Each scene shows the same named points in several views. A view is turned or mirrored, and shifted as a whole, has a little noise and may leave points out.

Scene 1
View 1
J646: | -27 |   8 |   5 |  14 | -25 |  15 |   7 |  17 |   8 |   4 |   5 |  -3 |  -8 |  -7 |  27 |   4 |  -1 |  12 | -35 |  -4 |
J291: | -28 |   9 |   8 |   8 | -14 |  17 |   5 |  16 |  17 |   3 |   5 | -13 | -10 |  -9 |  30 |   7 |   0 |  13 | -32 | -20 |
J605: | -32 | -11 | -12 |  33 | -43 |  19 |  33 |  14 | -21 |  -4 |  11 |  25 | -11 | -15 |  30 |   3 |   0 |   8 | -48 |  14 |
J733: |  -3 |  -4 | -11 |  -9 |  -5 |  22 | -26 |  31 |  10 | -11 |  35 |  15 |  -4 |  16 | -12 | -17 | -45 |   7 | -23 |  40 |
J852: |  -5 |  45 |  11 |   5 |   3 |   5 | -36 |  16 |  45 |   6 |  -2 |   1 |   9 |  21 |  22 | -13 |   8 |  14 | -18 |  -6 |
J898: | -43 |   2 |   7 |  21 | -22 |  17 |  31 |   2 |   9 |   4 |  -7 | -17 | -18 | -28 |  50 |  17 |  19 |  16 | -44 | -51 |
J156: | -23 |  -1 |   6 |  -8 |  -8 |  22 |  -8 |  25 |  17 |   1 |  17 | -19 | -14 |  -4 |  11 |   4 | -26 |  13 | -27 |  -6 |
J294: | -17 |  40 |  12 |  26 | -27 |   4 |  -7 |  15 |  20 |  13 |  -9 |  10 |   5 |  12 |  34 |  -4 |  21 |  14 | -30 |  10 |
J926: | -44 | -14 |  10 |   9 | -34 |  23 |  30 |  23 |  -7 |   6 |   7 | -24 | -23 | -25 |  30 |  21 | -11 |  13 | -41 | -14 |
J74: | -41 | -19 |  -1 |   7 | -21 |  26 |  28 |  14 |  -2 |  -4 |  12 | -17 | -23 | -27 |  30 |  14 | -13 |  12 | -41 | -30 |
J416: | -39 |  -7 |  -8 |  40 | -43 |  18 |  44 |   1 | -16 |  -2 |   1 |  18 | -12 | -27 |  48 |  11 |  22 |  11 | -53 | -18 |
J244: | -20 |  32 |  15 |  27 | -40 |   5 |   1 |  24 |   6 |  17 |  -7 |   9 |   2 |  10 |  28 |   3 |  14 |  14 | -31 |  27 |
J440: | -29 |  -3 | -17 |  29 | -21 |  18 |  26 |  -4 |   1 | -12 |   8 |  22 | -10 | -20 |  42 |  -2 |  14 |  10 | -47 | -29 |
J389: | -25 |   0 |  -7 |  13 |  -7 |  19 |   9 |   1 |  14 |  -9 |  10 |   7 |  -9 | -14 |  32 |  -2 |   3 |  12 | -39 | -33 |
J782: | -17 |  36 |  31 |  -3 | -21 |   8 | -26 |  39 |  27 |  23 |  -2 | -27 |  -3 |  20 |  11 |   5 | -11 |  16 | -17 |  23 |
J554: | -27 | -42 | -23 |  -3 | -13 |  34 |  17 |  19 | -12 | -20 |  39 |   7 | -21 | -20 |   4 |  -1 | -44 |   7 | -40 |   2 |
J699: |   3 |  33 |   8 |  -5 |  -7 |   9 | -44 |  35 |  30 |   6 |  15 |   8 |   7 |  34 |  -4 | -17 | -23 |  12 | -13 |  45 |
View 2
J646: |  37 |  18 |  -4 |  12 | -20 |  20 |  11 |  15 |  16 | -22 |  13 | -10 |  20 |  -2 |  40 |   5 | -40 |  29 | -24 |  21 |
J416: |  21 |  37 | -11 |  62 | -34 |  11 |  15 |  17 |  16 | -44 |  10 | -10 |  20 | -23 |  39 |  -6 | -75 |  41 | -23 |   8 |
J852: |  40 |  -2 |  28 | -38 | -31 |  20 |  37 |   6 |  37 | -11 |   6 |   0 |  13 |   7 |  34 |   6 |   1 |  37 |  -6 |  35 |
J782: |  55 | -12 |  12 | -28 | -12 |  28 |  10 |  16 |  16 | -12 |  -3 |  -4 |  25 |  32 |  39 |   7 |   1 |  11 | -35 |  24 |
J554: |  26 |  48 | -42 |   4 |   8 |  15 | -22 |  12 |  -2 |   8 |  50 | -25 |  20 |  -8 |  44 |  22 | -72 |  29 |  -6 |  26 |
J733: |  17 |  17 | -13 | -49 |  10 |  15 | -17 |   5 |   7 |  31 |  28 | -22 |  11 |  29 |  40 |  13 | -34 |  23 |   4 |  22 |
J74: |  52 |  42 | -27 |  32 | -14 |  25 |   3 |  18 |   9 | -28 |  37 | -11 |  30 | -25 |  42 |  18 | -56 |  31 | -29 |  33 |
J699: |  23 | -10 |  15 | -60 |  -4 |  17 |   3 |   7 |  19 |  19 |   3 | -11 |  10 |  42 |  38 |   5 |  -3 |  21 |  -4 |  19 |
J440: |  20 |  40 |  -7 |  34 | -33 |  10 |  23 |  11 |  24 | -31 |  24 | -11 |  14 | -30 |  39 |   1 | -63 |  49 |  -6 |  22 |
J898: |  57 |  35 |  -8 |  47 | -38 |  24 |  30 |  18 |  21 | -52 |  23 |  -3 |  29 | -37 |  40 |   9 | -48 |  40 | -31 |  34 |
J156: |  51 |  20 | -15 | -14 |  -5 |  26 |   1 |  14 |  10 |  -5 |  30 | -12 |  26 |   1 |  41 |  21 | -29 |  23 | -21 |  36 |
J294: |  27 |   0 |  25 |   0 | -35 |  14 |  29 |  12 |  29 | -27 | -12 |  -2 |  14 |  11 |  36 |  -9 | -22 |  34 | -17 |  13 |
J244: |  23 |  -1 |  15 |   9 | -25 |  15 |  13 |  16 |  18 | -25 | -17 |  -5 |  16 |  23 |  39 | -11 | -32 |  24 | -27 |   3 |
View 3
J733: | -20 | -19 |  68 |   8 |  -5 |  24 | -21 | -24 | -30 | -41 | -36 |   6 |  24 |   3 | -15 | -34 |   0 |   2 | -34 | -35 |
J244: |   7 | -26 |  20 |  -6 |  13 |  15 |  -3 |  16 |   1 |   9 |  -9 |  23 |  40 |  15 |  18 |  -5 |  -4 | -39 | -28 | -40 |
J926: |  -5 |  -1 | -17 | -21 | -12 |  18 |   1 |   7 |   7 |  -7 |  19 | -32 |  28 |   6 |   6 | -17 | -10 |   9 | -16 | -20 |
J554: | -24 |  -4 |  23 | -18 | -12 |  44 |   0 | -21 |   3 | -51 |  -2 | -31 |   8 |  -5 | -11 | -43 |  -2 |  27 | -37 | -25 |
J74: |  -4 |   5 | -23 | -17 |  -4 |  20 |  -2 |  -6 |  15 | -25 |  17 | -32 |  20 |   3 |  -2 | -15 |  -8 |  17 | -19 | -26 |
J898: |  14 |  10 | -52 | -14 |  16 |   8 |  -2 |   1 |  32 | -13 |  23 | -18 |  22 |  10 |   7 |   7 |  -8 |  -1 | -15 | -36 |
J156: |  -7 |  -1 |  15 |   3 |  -6 |   4 | -21 | -16 | -17 | -24 | -10 | -12 |  29 |   8 | -10 | -13 |  -6 |   9 | -14 | -30 |
J699: |  -4 | -24 |  70 |  22 |   4 |  -1 | -33 | -15 | -39 | -16 | -44 |  33 |  40 |  13 |  -7 | -13 |  -2 | -26 | -24 | -43 |
J389: |   6 |   3 | -16 |  -1 |  20 |  17 |  -9 | -16 |  21 | -36 |   1 |  -3 |  16 |   6 |  -3 |  -2 |  -2 |   2 | -26 | -44 |
J294: |  16 | -20 |  10 |   5 |  25 |   5 | -12 |   6 |   4 |  -1 | -13 |  31 |  37 |  17 |  13 |   7 |  -3 | -39 | -26 | -49 |
J605: |  -6 | -22 |   6 | -27 |   8 |  48 |  19 |  12 |  25 | -18 |   8 |  -5 |  19 |   3 |  15 | -27 |  -2 | -13 | -45 | -34 |
J291: |   7 |   0 |  -8 |   2 |  11 |   5 | -16 |  -9 |   6 | -18 |  -4 |  -1 |  27 |  10 |  -1 |   0 |  -5 |  -6 | -17 | -39 |
J646: |   2 |  -9 |   1 |  -5 |   8 |  15 |  -6 |   0 |   5 | -13 |  -1 |  -2 |  28 |   9 |   5 | -10 |  -5 | -10 | -23 | -35 |
J440: |   7 |  -4 | -24 | -15 |  27 |  33 |   7 |  -7 |  39 | -35 |   8 |  -1 |  12 |   3 |   7 |  -8 |   0 |  -6 | -38 | -46 |
J852: |  14 | -10 |  26 |  26 |  26 | -15 | -36 | -19 | -16 | -17 | -33 |  36 |  38 |  18 |  -5 |  12 |  -1 | -29 | -15 | -53 |
View 4
J244: |  -4 | -34 | -12 |  -2 |  25 |  -7 | -17 | -26 | -30 | -30 |  13 | -12 | -25 |  10 | -55 |  -6 | -20 |   2 |  10 |  37 |
J898: |  23 | -26 | -24 |   7 |  21 |   0 | -33 | -47 | -32 | -12 |  10 | -33 |   6 |  59 |   9 |  32 |  -1 |   7 |  -8 |   9 |
J74: |  21 | -15 | -23 |   6 |  12 | -19 | -18 | -32 | -30 |  -8 |  22 | -13 |   7 |  55 |   8 |  13 |   7 | -22 | -30 |  11 |
J554: |  19 |  10 | -27 |   4 |   2 | -37 |  -4 | -11 | -11 |  -7 |  28 |  29 |  -5 |  51 | -11 | -11 |  17 | -49 | -49 |  11 |
J852: |   1 | -34 | -12 |   9 |  29 |  10 |  -7 | -16 |   5 | -36 | -11 | -11 |  26 |  18 | -56 | -42 | -14 |  13 |  25 |  13 |
J294: |  -1 | -34 | -15 |   2 |  29 |   4 | -19 | -28 | -17 | -32 |   1 | -13 | -11 |  18 | -55 |  -7 | -18 |  14 |  21 |  27 |
J605: |  12 |  -7 | -24 |  -4 |  12 | -23 | -26 | -28 | -29 | -15 |  25 |  11 | -45 |  41 | -32 |  26 |  -1 | -18 | -18 |  28 |
J440: |  23 |  -4 | -27 |   5 |  13 |  -3 | -35 | -34 | -12 | -15 |   5 |   3 | -19 |  61 | -20 |  29 |   8 |   1 |  -4 |   6 |
J782: |  -9 | -54 |  -5 |   4 |  30 | -12 |   8 | -15 | -27 | -32 |  14 | -26 |  28 |  -5 | -45 | -53 | -24 | -10 |   2 |  34 |
J291: |  14 | -25 | -18 |   7 |  21 |  -4 | -15 | -28 | -15 | -21 |   6 | -15 |  14 |  38 | -21 |  -7 |  -4 |  -3 |  -3 |  13 |
J699: | -10 | -28 |  -9 |   3 |  23 | -12 |  11 |   2 |   2 | -39 |   6 |  14 |  10 |  -2 | -76 | -68 | -16 | -18 |   6 |  28 |
J646: |  10 | -23 | -18 |   4 |  20 | -12 | -15 | -27 | -23 | -21 |  14 |  -9 |  -3 |  34 | -27 |  -2 |  -5 |  -9 |  -8 |  21 |
J416: |  19 | -11 | -27 |  -1 |  16 | -10 | -40 | -44 | -34 | -11 |  19 |  -8 | -39 |  55 | -13 |  49 |   1 |  -2 | -10 |  20 |
J926: |  16 | -26 | -20 |   3 |  15 | -26 | -17 | -33 | -43 |  -9 |  29 | -21 |   0 |  41 |   5 |  13 |  -2 | -24 | -32 |  23 |
J733: |   0 |  -4 | -17 |   3 |   9 | -29 |  13 |   6 |   5 | -26 |  17 |  34 |   2 |  17 | -57 | -58 |   1 | -41 | -23 |  19 |
J389: |  21 | -10 | -23 |   8 |  17 |  -1 | -22 | -29 |  -7 | -16 |   2 |  -3 |   6 |  53 | -17 |   6 |   6 |  -3 |  -7 |   4 |

In a view up to two points have been moved. Name them for each view, in the order of its rows, or write -.
view 1: J291
view 2: -
view 3: J852
view 4: J782

Scene 2
View 1
J520: |  50 |  31 | -11 | -62 |  -3 | -22 |  18 | -10 | -10 | -16 |  13 |   1 | -16 |  31 |   2 |  -7 |  -5 | -42 |  -4 |  -4 |
J689: |  12 |  10 | -22 | -19 |   1 | -10 |  13 |  22 | -37 |  28 | -12 | -44 |  -1 |  28 |  46 |  19 |  31 | -12 |  25 | -11 |
J972: |   0 | -26 | -12 | -34 | -16 |  25 |  -8 |   7 | -33 |  24 | -29 | -43 |  37 |   1 |  20 |  16 |   3 |   1 |  26 | -34 |
J63: |  -1 |   9 | -29 | -26 | -23 | -64 |  39 | -46 |  10 |   6 | -13 | -18 | -39 |  54 |   8 | -43 |  20 | -27 | -13 |  38 |
J424: |   5 |  -8 | -14 |  -2 |   3 |  -5 |  14 |  14 | -13 |  23 |   6 | -18 |  22 |  18 |  45 |   2 |  -6 |  -4 | -21 | -28 |
J191: |  25 |  11 | -14 | -34 |  -5 | -27 |  24 | -16 |   1 |  -2 |  12 |   0 |  -7 |  31 |  14 | -20 | -11 | -28 | -25 |  -5 |
J887: |  24 |   2 |  -9 | -26 |   1 |  -3 |  13 |   6 | -10 |   6 |  12 |  -5 |  17 |  18 |  28 |  -1 | -15 | -16 | -21 | -29 |
J626: |   0 |  -7 | -19 | -12 |  -9 | -27 |  25 | -14 |   0 |  15 |  -2 | -14 |   1 |  30 |  26 | -23 |  -2 | -10 | -23 |  -3 |
J146: |   9 |   3 | -22 | -40 | -20 | -27 |  21 | -21 | -15 |  11 | -23 | -33 | -16 |  34 |   9 | -12 |  21 | -21 |  16 |  10 |
J330: |   0 |  15 | -29 |  17 |  10 | -40 |  35 |  18 | -17 |  33 |   8 | -31 | -15 |  43 |  67 |  -2 |  29 | -10 | -15 |   2 |
J549: |   1 |  -6 | -20 | -21 | -10 |  -8 |  11 |   7 | -30 |  27 | -22 | -44 |   5 |  23 |  32 |   8 |  23 |  -7 |  22 |  -9 |
J558: |  39 |  19 |  -7 | -29 |  10 |  -9 |  17 |  12 |  -8 |   0 |  29 |   8 |  11 |  21 |  30 |   0 | -21 | -26 | -31 | -30 |
J818: |  54 |  31 |  -9 | -75 |  -6 |  -6 |   8 |   4 | -27 | -10 |   1 | -16 | -10 |  26 |   3 |  12 |   5 | -41 |  26 | -13 |
View 2
J972: |  -2 |  27 |   2 |  -4 |  -9 | -50 |  18 |  14 |  -5 |  21 | -28 |  27 | -10 | -29 |  17 | -20 | -24 |  25 | -36 | -20 |
J626: |  -6 | -37 |   1 |  15 |  11 |   0 | -32 |  19 |  -6 |  10 | -39 |  -8 |   9 |   7 |  20 | -21 |  -5 |   3 |   2 | -41 |
J887: | -23 | -32 |  19 |  -5 |  12 | -18 |   1 |  -5 |   1 |   3 | -27 |   8 |  13 |  10 |  22 |   2 |  -8 |  15 |  -1 | -30 |
J424: | -16 | -23 |  -4 |  16 |   3 | -16 | -10 |  -7 |   5 |  20 | -32 |  17 |   2 |  -5 |  15 |   5 | -13 |  14 |  -2 | -23 |
J330: |  15 | -39 | -14 |  54 |   5 |   5 | -18 | -18 |  13 |  26 | -24 |   1 |  10 |  13 | -15 | -31 | -13 |   7 |   9 | -20 |
J689: |  23 |  -3 |   3 |  29 |  -3 | -24 |  15 | -10 |   7 |  20 | -17 |  11 |   9 |   1 | -14 | -48 | -21 |  18 | -16 | -15 |
J818: |   7 | -21 |  56 | -23 |  15 | -29 |  42 |  -3 |  -7 | -19 | -10 | -13 |  36 |  31 |   3 | -51 | -10 |  17 | -14 | -33 |
J520: |  -4 | -47 |  53 | -18 |  24 |  -9 |  16 |   2 |  -8 | -21 | -19 | -23 |  39 |  42 |  10 | -39 |  -1 |  10 |   1 | -43 |
J191: | -12 | -50 |  27 |  -4 |  21 |   0 | -15 |  11 |  -8 |  -7 | -32 | -18 |  24 |  27 |  20 | -22 |  -1 |   5 |   6 | -45 |
View 3
J520: |  13 | -48 |  -6 |   4 | -20 | -17 |  12 |   1 |  12 |  43 |  -9 |   7 |   2 |   4 |  27 |   2 |  14 | -13 | -14 |  -1 |
J549: |  14 |  -9 |   8 |  -1 |  47 |  24 | -10 |  16 | -21 | -16 |   3 |   3 | -28 |  16 |  -2 |   3 |  -1 | -26 |  -2 | -18 |
J689: |  28 |   4 | -11 |   1 |  43 |  26 |  -4 |   5 | -14 | -11 |  -4 |   6 | -40 |  13 |   0 |  11 |  -3 | -27 |  -9 | -21 |
J972: |  -2 | -18 |  21 | -12 |  75 |  12 |   8 |  19 | -21 | -38 |  -8 |  11 |  -9 |  34 |   0 |  20 |  -7 | -38 |  25 | -33 |
J424: | -21 |  -8 |  13 |  -6 |  55 |  18 |  -1 |  11 |   5 |   1 | -12 |  13 | -30 |  31 |  26 |  16 |   7 | -41 |  -7 |  21 |
J818: |  33 | -44 | -16 |   2 | -10 | -17 |  23 |  -1 |   1 |  21 | -10 |   7 |   5 |   7 |  14 |  12 |   4 | -13 |   1 | -33 |
J63: |   4 | -39 |  28 |  20 | -14 |  20 | -47 |  27 | -19 |  46 |  29 | -13 | -25 | -12 |   3 | -46 |  27 |   2 | -37 |  32 |
J146: |  16 | -35 |  16 |   9 |  13 |  12 | -21 |  20 | -23 |  12 |  13 |  -5 | -14 |   2 |  -4 | -19 |  11 |  -9 | -10 |  -9 |
J558: | -16 | -25 |  -4 |  -3 |  16 |  -7 |  21 |  -3 |  26 |  32 | -22 |  19 | -13 |  26 |  45 |  23 |  12 | -38 | -13 |  23 |
J191: | -12 | -41 |  13 |   4 |   2 |  -3 |  -4 |  11 |   7 |  38 |  -1 |   6 |  -8 |  11 |  29 |  -5 |  18 | -21 | -18 |  25 |
J887: | -18 | -26 |  10 |  -6 |  32 |   0 |  12 |   7 |  12 |  15 | -15 |  16 | -11 |  29 |  34 |  16 |   9 | -38 |  -3 |  15 |
View 4
J549: |   7 | -15 | -14 |   8 | -10 |  16 | -18 |  -1 | -18 |  -3 | -37 |  22 | -16 |  -1 |  10 | -15 |  -2 |  18 | -47 |   2 |
J330: | -45 | -18 |  -8 |  24 |   5 |  11 |  13 | -16 | -57 |  -3 | -36 |  20 |  16 |  -6 | -11 | -50 |   3 |  31 | -39 |  14 |
J818: |  20 | -37 |  41 |  -6 | -25 |   4 | -38 |  -7 |   2 | -27 | -24 |  33 |   6 | -28 | -13 |   1 |  12 | -22 |   1 | -21 |
J520: | -11 | -37 |  50 |  11 | -36 |   9 | -25 | -18 |  -4 | -28 | -25 |  30 |   8 | -34 | -40 |  -9 |  26 | -10 |   1 | -28 |
J191: | -28 | -25 |  28 |  25 | -40 |  14 | -12 | -24 | -13 | -22 | -31 |  19 |  -6 | -27 | -48 | -15 |  32 |  12 | -22 | -29 |
J558: | -18 | -23 |  29 |  16 |  -5 | -18 |   1 | -31 | -23 | -47 | -27 |  -1 |   3 | -24 | -39 |  -4 |  42 |   1 | -24 | -33 |
J626: | -34 | -15 |   2 |  31 | -33 |  18 |  -5 | -22 | -20 | -12 | -37 |  14 | -19 | -14 | -38 | -19 |  26 |  32 | -46 | -17 |
J63: | -54 | -28 |  21 |  40 | -76 |  56 | -21 | -14 | -15 |  19 | -38 |  51 |  -9 | -27 | -53 | -47 |   7 |  34 | -21 |  -4 |
J689: |   6 | -19 |  -9 |   2 |   6 |   9 | -14 |  -2 | -27 |  -6 | -34 |  23 |   1 |  -3 |  17 | -21 |  -6 |  11 | -36 |  10 |
J424: | -16 | -10 |  -9 |  19 |   2 |  -6 |   6 | -21 | -30 | -28 | -37 |  -4 | -16 |  -5 | -17 |  -8 |  28 |  25 | -56 | -18 |
J972: |  34 |  -7 | -26 |  -1 |   0 |   1 | -23 |  -2 |  -1 | -20 | -38 |   2 | -41 |   7 |  22 |  16 |  11 |  15 | -68 | -14 |
J146: |  -8 | -25 |   9 |  16 | -45 |  36 | -31 |  -4 |  -5 |   6 | -35 |  39 | -16 | -16 | -16 | -20 |   2 |  17 | -29 |  -5 |

In a view up to two points have been moved. Name them for each view, in the order of its rows, or write -.
view 1: J972
view 2: J330
view 3: -
view 4: -
